Each row is a point on a landscape with many valleys, with its height.
From any point a ball rolls to the lowest of the 2 points nearest to it. It stops when none of these is lower. Distance is the straight distance between rows; heights are no part of it.
padi: [8, -6, -20, -36, -10, -17, -7, 0, -5, 13, -3, -13, -12, -28, 5, 2, 13, -4, 29, 15, 16, -22, 7, -4, 17, 15, -15, -5, 33, -19, 29, -29, -31, 28, 24, -5]  height 734
sef: [44, -6, 17, 3, -4, -15, -35, 4, 1, 32, 2, -4, 27, -7, -4, -22, 19, -14, -2, -23, -20, -14, -15, -28, -4, -26, 15, -28, 26, 10, 14, 10, 3, 14, -33, 27]  height 108
Sebov: [-34, -21, -1, 25, -19, -10, -9, 7, 13, -17, 13, -3, -14, 11, 11, -2, 26, 42, 5, 12, 21, 2, 25, 15, 3, 24, 5, 12, -15, 2, 1, 1, 14, -22, 5, -21]  height 803
mup: [10, 10, 4, -19, -3, 7, 35, 12, -10, -17, 10, 24, -2, 0, -11, -31, -6, -17, -3, 9, -5, 19, -49, 6, -17, -8, -10, -4, 14, 0, 4, 18, 28, -6, -9, 8]  height 559
demel: [8, 9, -42, -1, -6, -3, -6, -11, 6, 12, 0, 1, -21, 3, -4, 30, 6, 7, 20, 17, -17, -28, 15, -3, 18, -2, -24, 3, 3, 18, 24, -41, -29, 20, 16, 0]  height 659
sif: [-5, -17, 23, 4, 2, -6, -13, 2, -19, -2, 11, -10, -3, -2, -29, -7, 18, -29, 9, -13, 6, -7, -2, -9, 16, -27, 5, -13, 30, -15, -17, 0, 1, -10, -11, -27]  height 242
sez: [-7, -2, -6, -1, -18, 10, 34, -7, -6, -9, 2, -2, -22, 8, -11, -1, 15, -5, 14, -4, -4, 7, -12, 19, 1, -16, 0, 4, 2, -5, -2, 2, 22, 6, 4, -26]  height 308
Kize: [-6, -32, 10, -29, -3, -10, -9, 26, 0, 5, 10, 18, 31, -10, 16, -24, -7, 13, 12, -3, 18, 7, 1, 26, 4, -8, 3, 3, 7, -21, 13, 13, -32, -18, 24, 4]  height 786
Gopom: [-11, 3, 4, 14, 7, -6, -14, -17, -15, 7, 4, -17, -12, 10, -28, 12, 19, -23, 8, -10, -10, -21, 15, -26, 11, -24, -3, -2, 29, -8, -14, -19, -7, -3, -17, -10]  height 338
rezut: [-9, -17, 14, 9, 9, -1, -9, 14, 9, -13, 15, -17, 20, -10, 37, -11, -11, 10, -15, -14, -17, 26, 1, 5, 15, -4, 32, -12, -66, 1, -27, 27, 24, 15, 12, -11]  height 703
feluk: [2, -17, 21, 32, 21, 4, 30, -23, 27, 4, 2, -23, 16, 12, 3, -8, -2, 10, -33, 18, -13, -5, -3, -26, 34, 27, 26, -16, -56, -18, -44, -6, 30, -7, -12, -34]  height 371
dedaz: [-28, -5, 5, 6, -1, 12, 8, 21, 10, -12, -8, 7, 36, 3, 32, -8, -29, -5, -24, -4, -9, 13, -18, -10, 2, 15, 25, 14, -39, -14, -37, 30, 7, 6, 17, 19]  height 812
nubon: [13, 5, 1, 14, 8, 4, -47, 30, 8, 11, 4, 9, 29, -15, 34, 2, -13, 16, -14, -11, -33, 19, 20, -18, -1, 6, 36, -7, -37, 19, -7, 23, 20, 21, -5, 37]  height 711
gobug: [12, -22, 27, 2, 10, -19, -32, 15, -29, 13, 7, -16, -4, -10, -23, -19, 24, -24, 10, -23, 11, 10, 5, -7, 0, -26, 6, -24, 22, 8, -6, 11, 8, -10, -24, -3]  height 315
zana: [-11, 38, -4, 2, 33, 16, -9, -1, -1, 4, -27, -2, -4, 10, -33, 19, -13, -34, 4, -18, 13, 24, -5, 19, -27, -7, -14, 4, 10, 39, 6, 5, -12, -8, -16, 23]  height 553
fidi: [-22, -16, 10, 18, -10, -5, 11, 0, 8, -18, 12, -20, -5, 15, 15, -16, 12, 18, -7, -14, -7, 28, -7, 21, 4, -2, 24, -9, -49, 7, -26, 22, 31, 8, 0, -21]  height 681
vesuf: [-1, 8, -17, -17, -15, 8, 33, -4, -12, -3, -5, -7, -18, 0, -2, 2, -1, 5, 10, 2, 7, 9, -11, 21, -21, 3, -8, 17, -1, -5, 21, 1, 6, 1, 19, -4]  height 385
suv: [-7, -23, 10, -18, -6, 0, -26, 26, 7, 3, 17, 22, 37, -9, 27, -20, -9, 26, 0, -4, 13, 15, 11, 24, -13, -3, 21, 14, 0, -7, 19, 27, -19, -16, 13, 25]  height 766
ked: [-10, 22, -27, 12, 0, 6, 2, 12, -6, 8, -13, 3, -19, 16, 1, 31, -5, 31, -1, 6, -1, 23, 12, 29, -27, 18, -8, 20, -28, 18, 13, 3, 10, 7, 5, -2]  height 704
Vel: [11, -4, 6, 21, -4, -13, -18, -15, -12, -3, 17, -41, -32, 0, 7, 9, 28, 26, 10, 14, -20, -18, 27, -23, 16, -6, 9, -24, -17, 3, 10, -29, 28, -4, -16, -24]  height 213
mezap: [5, -1, -4, 15, 6, 25, 53, -26, 12, 8, -6, 4, 4, 8, -1, -1, -10, 0, -31, 25, -20, -4, -15, -37, 14, 36, 23, 4, -49, -27, -40, -4, 31, 15, 11, -5]  height 458
Rinek: [-32, 12, -22, 26, -6, 12, 9, -26, 7, -29, 13, -10, -33, 11, 6, 28, 1, 37, 15, 15, 15, -9, 24, -12, -30, 16, 20, 15, -17, -29, 0, -9, 2, -1, 2, 6]  height 495
Fes: [7, -38, 29, -23, -5, -20, -15, 42, -17, -5, -17, 15, 26, -25, -19, -40, -4, -20, 13, -13, 48, 0, -15, -11, 21, -10, 1, -32, 50, -33, -9, 22, -27, -1, -12, 3]  height 673
Tibi: [12, -24, 21, -2, -4, -12, -49, 23, -1, 13, 25, 12, 28, -14, 22, -17, 3, 21, 2, -17, -2, 23, 25, 9, -10, -7, 22, 1, -2, 10, 12, 24, -2, -10, -6, 26]  height 747
dup: [-8, 11, 8, -2, -22, 4, 33, -18, 9, -18, -17, 4, -30, -18, -13, 5, -7, -15, 0, 16, 22, -8, 1, 8, 14, 28, -53, 15, 34, 15, 13, -31, 1, -13, 0, -11]  height 417
lopok: [0, 18, -16, -4, 21, -2, -27, 2, 5, 19, -6, 14, 12, 8, -15, 11, -8, -28, -1, -14, -7, 8, -9, 6, -9, -13, -20, 0, 17, 36, 0, 7, -22, 0, -12, 24]  height 505
givo: [25, 31, 6, -19, -1, 0, 19, 0, -8, -14, -13, 5, -8, -12, -18, -8, -14, -26, 5, 0, 27, 7, -35, 11, -37, 11, -31, 1, 40, 9, 35, 7, 6, -7, -11, 22]  height 462
Mezup: [-24, 1, 13, 14, 3, 4, 3, -33, -8, -20, 24, -27, 6, 21, 4, 9, 0, 11, 5, -10, 2, -10, 13, -40, -19, -18, 44, 2, -12, -55, -23, 4, -1, 0, 0, 14]  height 512
vopad: [24, 30, 7, -21, 17, -2, 29, -13, 14, -16, -21, 8, -19, -19, -22, 2, -11, -17, 14, 1, 21, 4, -8, 40, -17, 21, -57, -5, 24, 28, 32, -25, -10, -3, 15, 2]  height 364
Kepa: [4, -18, -3, 1, 0, -13, -10, 16, -2, 1, 25, 2, -2, -2, 27, -9, 12, 25, 0, 5, -20, 14, 13, 29, 14, -3, -3, -9, -17, 18, -9, 4, 11, -2, 8, -20]  height 855
reluk: [-16, 25, -1, 4, 15, 36, 25, -15, 0, -8, -15, 1, 7, 4, -12, 10, -24, -45, -15, -9, -12, 8, -19, -18, 1, -9, 19, 10, -13, -10, -37, 13, 14, 14, 2, -1]  height 542
fima: [36, -15, 19, -14, -8, -4, -22, 29, 10, 3, 30, 6, 45, -18, 36, -9, -19, 16, -2, -18, -25, 4, -5, 7, 19, -25, 34, -15, -16, -20, 6, 12, -11, 14, 10, 2]  height 748
Kige: [5, -17, 17, 22, -1, -8, -10, -18, 7, -14, 29, -37, -11, -7, 22, 0, 12, 24, -3, 12, -11, -22, 18, -16, 25, -8, 21, -21, -33, -10, -4, -14, 23, -10, -10, -41]  height 281
Miron: [-9, 19, 1, 26, 16, 23, 27, -29, 10, -3, -9, 1, -18, 3, -2, 31, -28, -25, -22, 5, -9, -28, 13, -19, 6, 14, -11, 25, 4, 0, -31, -17, -14, -2, -8, 2]  height 465
fube: [-4, -1, -18, 6, -10, -7, -28, 6, 1, -2, 16, 9, -5, -3, 16, 15, 2, 25, -4, 23, -1, -14, 24, -3, 3, 23, -10, 12, 14, 13, 7, -9, -5, -19, 11, 1]  height 402
vanel: [-16, 26, 1, 1, 10, 29, 19, -9, -8, -14, -3, 8, -5, 6, -24, 4, -17, -41, -6, -6, 0, 19, -27, 3, -13, -14, 7, 8, 6, 8, -17, 16, 16, -1, -8, 6]  height 581
Mogav: [-29, -41, 21, 24, -20, -22, -13, 15, 18, -26, 26, -14, 7, 6, 18, -22, 14, 35, 5, 7, 16, 2, 14, 14, 17, 0, 14, -3, -31, 3, -8, 6, 1, -22, 11, -27]  height 822
Zivu: [41, 20, -12, -12, -12, 18, 39, -30, 16, -1, 1, 22, 14, -9, 10, 1, -21, -20, -31, 16, -18, -28, -23, -23, -4, 11, -10, 5, 14, 3, 10, -8, 1, 6, 0, 18]  height 540
kob: [7, 9, 11, 17, 11, 16, -35, 11, 10, 12, -14, 7, 39, -9, 29, 9, -16, 6, -33, -8, -37, 2, 12, -36, 3, 21, 46, 1, -27, -9, -22, 23, 21, 18, -7, 35]  height 691
mutis: [28, -10, 20, -2, 7, -1, -26, 16, 10, 1, 24, -4, 43, -14, 37, -6, -21, 12, -20, -11, -29, 9, 4, -9, 21, -10, 34, -14, -37, -2, -11, 13, 11, 7, 3, -4]  height 727
Rimi: [-15, 16, -5, 23, 17, 27, 25, -19, 4, 8, -20, 0, -12, 8, -3, 26, -16, -27, -25, 0, -18, -3, -2, -20, 8, 18, 14, 16, -22, -10, -47, 0, 16, 17, -6, -5]  height 506
tuke: [8, 18, -13, -20, 25, -14, -28, -11, 20, 22, -24, 14, 5, -1, 4, 10, -2, 4, 7, 4, 15, -2, 8, 27, -16, 10, -42, 0, 8, 42, 33, -14, -44, -15, 14, 18]  height 381
mulu: [33, -25, 30, -2, 4, -23, -48, 15, -13, 26, 13, -9, 23, -12, -2, -15, 7, -12, 5, -32, -2, 1, 10, -13, 7, -28, 12, -20, 16, 1, 2, 13, -13, -1, -19, 8]  height 229
fafat: [5, -19, 24, 35, 12, -3, 10, -29, 18, -6, 14, -30, 1, 9, 17, -1, 5, 20, -25, 15, -12, -20, 12, -21, 36, 11, 17, -18, -42, -10, -27, -14, 32, -18, -21, -43]  height 332
rukup: [11, 21, -6, 5, 4, 14, -11, -12, -4, 16, 0, -1, 19, 10, 9, 11, -9, -7, -19, -9, -26, -9, 6, -39, -13, -2, 26, 8, 4, 0, -5, 8, 6, 9, -15, 34]  height 641
siv: [-3, 16, -25, 9, 16, -5, -22, 8, 0, 27, -2, 3, 3, 18, -9, 14, -1, -13, 0, -11, -25, 3, 0, -3, 12, -18, -10, 1, -5, 35, -8, -7, -19, 15, -1, 14]  height 551
Lep: [-16, -13, 22, -20, 9, -3, -4, 15, -19, -15, -20, 11, -10, -18, -39, -24, 7, -39, 18, 11, 56, 2, -18, 4, 5, 2, -9, -13, 54, -13, 1, 9, -11, -6, -12, -4]  height 594
vem: [-46, 4, 5, 9, 1, 24, 26, 0, 0, -24, -4, 5, 1, 14, -21, -10, -3, -30, 1, -15, 7, 31, -27, 14, -7, -22, 20, 1, -17, -6, -29, 26, 18, 4, -1, -12]  height 623
Faven: [20, 28, -12, -1, -2, 12, 22, -31, 0, -1, -2, -3, -8, 1, -10, 15, -15, -23, -12, 1, -12, -21, -8, -25, -15, 2, -10, 12, 19, 7, 9, -11, -5, 1, -6, 20]  height 582
Mabi: [8, -29, 11, -45, 7, -15, -6, 29, 3, 7, -11, 28, 29, -18, 3, -27, -19, -7, 15, -9, 26, 0, -19, 28, 17, -15, -19, -16, 29, -34, 7, 7, -55, -3, 17, -6]  height 813
Vad: [-17, -31, 19, -30, 3, -13, -2, 32, -26, -4, -31, 1, 3, -26, -26, -39, 12, -20, 14, -4, 67, 11, -2, -8, 9, 4, 4, -26, 46, -25, -7, 15, -13, 0, -9, -6]  height 635
pap: [-41, -6, -2, 7, -15, 13, 28, -9, 11, -19, -10, -8, -13, 27, -5, -4, 13, 1, 11, -27, 4, 36, -14, 33, -5, -10, 25, 0, -40, -6, -19, 28, 19, 18, 5, -22]  height 656
Fipud: [15, 8, 10, -17, -18, -2, 15, 11, -17, -10, -7, 11, -2, -7, -11, -26, 2, -16, 0, -2, 24, 10, -38, -4, -33, 7, -13, 0, 44, -8, 24, 20, 23, -15, -19, 22]  height 507
bek: [9, 14, -34, 0, -6, -9, 4, 3, -3, 17, -9, 7, -24, 10, -9, 21, 12, 8, 7, 9, -18, -3, 3, 17, 8, -1, -34, 6, 3, 30, 16, -20, -4, 14, 4, -9]  height 611
Kepe: [-2, 6, 10, 0, -14, 2, 26, -21, 10, -18, -1, 14, -10, -12, -14, -6, -14, -33, -15, 21, 5, -28, -13, -16, 23, 10, -40, 14, 35, 5, -6, -23, -1, -17, -2, -9]  height 475
vuzu: [-18, 11, -16, 12, -10, 17, 23, -19, -1, -14, -2, -12, -18, 7, 7, 23, -8, 12, 2, 10, 11, -8, 12, 4, -17, 14, 4, 28, -5, -4, 2, -5, -5, -10, 11, 0]  height 448
lum: [-29, -1, -1, 9, 12, 7, 9, 17, 2, -4, -5, 11, 11, 7, 21, -1, -13, -10, -24, -4, -17, 22, -8, 12, 7, 10, 6, 11, -26, 6, -45, 26, 15, 6, 5, 0]  height 826
leti: [2, 8, -33, 11, 10, -18, -19, -1, 4, 32, -5, 6, -7, 27, -19, 11, 13, -16, 18, -13, -10, -11, -14, -7, 27, -24, -28, -10, 2, 36, 8, -32, -29, 16, 1, 6]  height 604
Zoki: [-11, -7, 16, 33, -4, 9, 54, -35, 25, -7, -6, -16, 1, 25, -18, -23, 6, 8, -20, 17, -8, -4, -18, -39, 13, 15, 27, -3, -53, -22, -43, -3, 33, 1, -4, -20]  height 415
vupo: [19, -5, -19, -22, 13, -9, -6, 22, -24, 30, -10, -10, -15, -1, -32, -10, 21, -20, 38, -18, 9, 5, -14, 5, -8, -36, 7, -21, 13, 3, 19, 6, -17, 29, 3, 6]  height 538
pirat: [-9, 5, -27, 11, 0, -10, -40, 14, 0, 12, 3, 5, -21, 6, -4, 22, 19, 38, 13, 20, 2, -5, 34, 3, 3, 14, -16, 8, 1, 23, 25, -24, -10, -12, 7, 0]  height 461
nafa: [-8, -5, -9, 0, 5, 2, 1, 14, -1, 3, 9, 15, 5, 6, 12, 0, -1, -2, -13, 1, -21, 11, 1, 24, 12, -4, -12, 7, -5, 16, -27, 12, 4, -1, 4, -12]  height 843
Zut: [11, 21, 5, 10, 6, 16, -30, 2, 16, 17, -21, 14, 53, 0, 21, 14, -20, -9, -40, -13, -36, -7, -1, -27, 4, 8, 27, 6, 0, -6, -17, 17, 0, 19, -16, 34]  height 670
puzi: [-14, -23, 4, -37, -2, -25, -29, 14, 1, 12, -4, 15, 4, -20, 14, -18, 13, 10, 9, 18, 22, 3, 13, 23, 25, 16, -31, -3, 29, -9, 13, -8, -31, -10, 23, -16]  height 568
dov: [19, -4, 4, 4, 0, -7, -39, 27, -4, 13, 19, 3, 19, -7, 25, -7, 1, 23, -4, -13, -23, 32, 17, 0, -14, -4, 23, -2, -27, 27, 7, 22, 20, 6, -9, 30]  height 728
tur: [12, 3, -28, -14, -10, -11, -7, -14, -5, 6, 10, -13, -17, -11, 3, 21, 9, 8, 26, 18, -10, -35, 13, -23, 12, 0, -9, -3, 19, -11, 27, -36, -22, 19, 17, 6]  height 699
boko: [12, 13, -26, 13, -18, 7, 17, -19, -4, -17, 13, 7, -37, -5, 5, 30, 3, 23, -6, 38, -13, -33, 26, -30, 1, 24, -16, 6, 0, -11, 8, -38, 5, 11, 1, -1]  height 241
gek: [-42, -10, -3, 10, -7, 8, 6, 5, 6, -14, 4, -1, 14, 13, 14, -5, -10, 14, -8, 0, 24, 18, 2, 18, -19, 13, 15, 26, -24, 0, -11, 22, -6, -22, 13, 10]  height 784
pep: [32, 1, 7, 9, -2, -19, -9, -14, -15, 9, 16, -27, -13, -3, 2, -2, 24, 13, -10, 15, -26, -15, 9, -32, 10, 0, 4, -21, -7, 10, 5, -18, 32, -7, -15, -9]  height 278
det: [-4, 24, -15, -1, 4, 4, 3, -1, 1, -3, -20, 2, -17, 1, 1, 26, -5, 33, -2, 18, 20, 8, 22, 31, -26, 30, -24, 26, -7, 19, 32, -14, -4, -20, 11, -3]  height 726
zibo: [22, 11, -27, 19, -16, -4, -12, 1, -3, -7, 20, 12, -22, -3, 9, 21, 8, 32, -14, 38, -20, -26, 19, -31, -3, 34, -10, -3, -4, 11, 9, -24, 15, -1, -1, 3]  height 321
biz: [15, 33, -6, 4, 2, 25, 17, -36, -2, 3, -9, -1, 7, 10, 0, 14, -17, -13, -24, -1, -17, -14, -8, -45, -26, 7, 17, 13, 10, -11, -5, 0, 9, 1, -22, 38]  height 615
tel: [22, 4, -9, -25, -7, -6, 40, 15, -17, -11, 16, 20, -8, -2, 8, -28, 3, 8, -4, 6, -27, 21, -38, 19, -12, 1, -25, -8, 0, -1, 7, 6, 34, 5, 2, -4]  height 598
kazaf: [26, 16, -12, 1, 2, 31, 52, -33, 10, 7, -3, 17, 4, 1, 2, 7, -23, -12, -38, 23, -21, -19, -13, -41, 3, 28, 7, 12, -16, -15, -16, -9, 13, 9, -1, 14]  height 499
gadug: [-51, -15, -3, 20, -14, 8, 11, -10, 29, -20, -14, -2, -17, 28, 5, 12, 19, 34, 5, -2, 32, 1, 19, 30, -9, 21, 13, 27, -21, -3, 3, 9, -6, -13, 4, -20]  height 783
firav: [-12, 21, -17, 2, -11, -2, 8, 7, -3, 14, -41, 0, -23, 32, -18, 37, 6, 44, 20, -4, 9, 17, 22, 37, -28, 4, -14, 18, -25, 5, 39, -9, 18, 11, -3, -27]  height 678
zegod: [2, -15, -11, -25, 11, -4, -6, 16, -16, 25, -5, -6, -12, -5, -26, -2, 20, -17, 34, -17, 2, -2, 1, 25, 13, -41, 3, -18, 11, -8, 10, -3, -24, 20, 11, -20]  height 482
motug: [-11, 11, -1, 14, 9, 0, 2, -31, -7, -7, 7, -9, -8, 11, -6, 23, -3, -9, -9, 6, -10, -33, 23, -35, 3, -4, -4, 16, 23, -21, -17, -21, -11, -11, -9, 5]  height 411
til: [36, -27, 40, -21, -12, -11, -4, 35, 4, 2, 18, 9, 48, -14, 23, -35, -17, 0, -2, -25, -13, 4, -30, 8, 15, -35, 24, -26, 0, -30, -2, 16, -11, 2, -4, 2]  height 758
nalu: [41, 1, 8, -3, 2, -19, -27, 1, -11, 27, 13, -16, 7, 1, -2, -14, 18, -4, -4, -12, -27, -4, -10, -27, 0, -18, 4, -26, 4, 23, 10, -1, 18, 5, -17, 14]  height 215
lebuv: [13, -10, -2, -12, -1, 1, -3, 3, -31, 19, 5, -32, -14, -1, -17, -9, 21, -7, 30, -24, 4, 17, -5, -2, -21, -34, 33, -15, -4, -13, 13, 13, 6, 16, 8, 1]  height 589
fino: [6, 7, -14, -25, 26, -13, -21, -2, 11, 12, -6, 29, 5, -5, -7, -8, -1, -17, 9, -3, 5, 7, -14, 28, -10, 1, -55, -9, 31, 29, 12, 5, -28, -5, -7, 11]  height 446
Vegob: [5, 16, 8, -23, 12, 9, 24, -7, 4, -14, -14, 6, -7, -14, -16, -10, -14, -28, 10, 1, 29, 6, -16, 34, -19, 10, -31, 2, 29, 14, 23, -4, -14, -21, 6, 10]  height 413
vof: [-10, -10, -9, -8, -8, 7, 15, -9, -11, 4, 0, -14, -15, 3, -13, 12, 13, -14, 25, -8, -2, -12, 8, 12, 9, -26, 7, 3, 12, -18, 3, -11, -12, 9, 16, -27]  height 398
bevo: [-13, -41, 17, 1, -13, -20, -8, 27, 10, -14, 29, 3, 14, -3, 33, -30, 5, 33, 8, 14, 0, 5, 6, 25, 25, -1, -4, -9, -22, 3, -8, 1, 0, -24, 19, -22]  height 837
Sug: [44, -28, 26, -18, -22, -14, -10, 29, -3, 8, 7, 0, 38, -22, 23, -34, -5, 3, 8, -17, 4, -18, -17, -4, 16, -21, 24, -20, 26, -41, 11, 12, -20, 13, 3, 4]  height 735
zenov: [-46, -5, 2, 11, -5, 7, 21, -1, 16, -16, -20, 3, -8, 19, 6, 1, 3, 22, -7, 3, 35, 16, 5, 34, -20, 21, -6, 30, -19, 9, -2, 10, -6, -30, 5, -7]  height 767
zegol: [8, 27, -25, 6, -12, -13, 9, 14, -14, 19, -25, 3, -24, 25, -26, 25, 3, 23, 16, 0, -7, 12, 2, 26, -8, -2, -38, 8, -5, 19, 35, -20, 11, 15, -5, -15]  height 648
goto: [-21, 11, 8, -17, 13, 0, 10, -1, 1, -5, -27, 9, -13, 3, -3, 2, 6, 16, -7, 5, 34, 19, 9, 45, -27, 17, -30, 22, 3, 14, 25, -4, -5, -33, 5, -7]  height 746
Lokib: [17, 26, -15, -12, 10, -10, 7, -15, 15, 2, -25, 7, -17, -7, -16, 18, -4, -11, 15, 4, 9, -5, -2, 28, -10, 14, -57, -1, 17, 40, 31, -26, -27, 0, 9, 2]  height 309
Dis: [-3, -9, 7, 5, -6, 0, -4, -16, -21, 1, 20, -35, -6, 7, -4, -1, 15, 1, 15, -17, -2, 1, 6, -19, -15, -22, 36, -7, -3, -24, -2, 6, 7, 0, 5, 0]  height 552
migiz: [-3, 40, -1, 7, 27, 26, 0, -11, -2, -11, -9, 11, -15, 5, -41, 20, -16, -49, 4, -1, 3, 11, -26, 3, -13, -15, -7, 6, 19, 33, -4, 4, 2, 9, -20, 13]  height 593
dolu: [-35, 0, 1, 22, 0, -2, -1, -29, -1, -29, 23, -18, -14, 15, 5, 19, 4, 22, 15, 9, 8, -24, 31, -26, -11, -8, 21, 9, -2, -45, -14, -11, -5, -7, 2, 2]  height 474
Dizuk: [-8, -14, -14, -12, 4, -21, -44, 13, 1, 19, 0, 14, -12, -9, 7, 4, 26, 29, 18, 18, 2, -1, 31, 25, 22, 6, -27, -3, 10, 18, 18, -17, -19, -5, 19, -17]  height 517
geviv: [12, 17, -14, 8, -24, 14, 37, -26, 0, -12, -11, 2, -40, -9, -5, 29, -7, 3, -9, 18, -6, -23, 12, -2, 5, 19, -42, 20, 10, 10, 15, -36, 2, 9, 4, -8]  height 340
Tuk: [-5, 4, 12, -10, -5, 0, 2, -10, -8, -9, -2, 1, -7, -14, -25, -9, 2, -43, 5, 3, 23, -16, -16, -17, 5, -1, -19, 3, 53, -4, 3, -3, -6, -12, -10, -1]  height 536
rizul: [-35, -14, 2, 15, -5, 6, -8, 18, 13, -17, 12, -1, 28, 8, 26, -3, -19, 16, -9, -5, 9, 16, 2, -4, -7, 12, 37, 17, -34, -10, -20, 27, -4, -5, 18, 12]  height 798
bub: [29, -35, 28, -21, -10, -14, -11, 35, -9, 3, -6, 14, 33, -22, -2, -43, -3, -17, 10, -24, 22, -6, -20, 2, 5, -24, 15, -29, 42, -31, -1, 29, -18, 7, -14, 8]  height 705

For each start below, name the point where the ball stops.
Fes => boko
Tibi => Vel
mup => Lokib
puzi => boko
nafa => zenov
biz => Vel
rezut => sif
Kepa => zenov
goto => bek

For each start below, name every point that the ball comes to, in order.
Kize => suv, Tibi, dov, nubon, kob, Zut, rukup, biz, Faven, Zivu, kazaf, mezap, Zoki, feluk, fafat, Kige, Vel
fima => mutis, rezut, fidi, pap, vem, vanel, reluk, Rimi, Miron, motug, Gopom, sif
Sug => bub, Fes, Vad, Lep, Tuk, Kepe, dup, geviv, boko
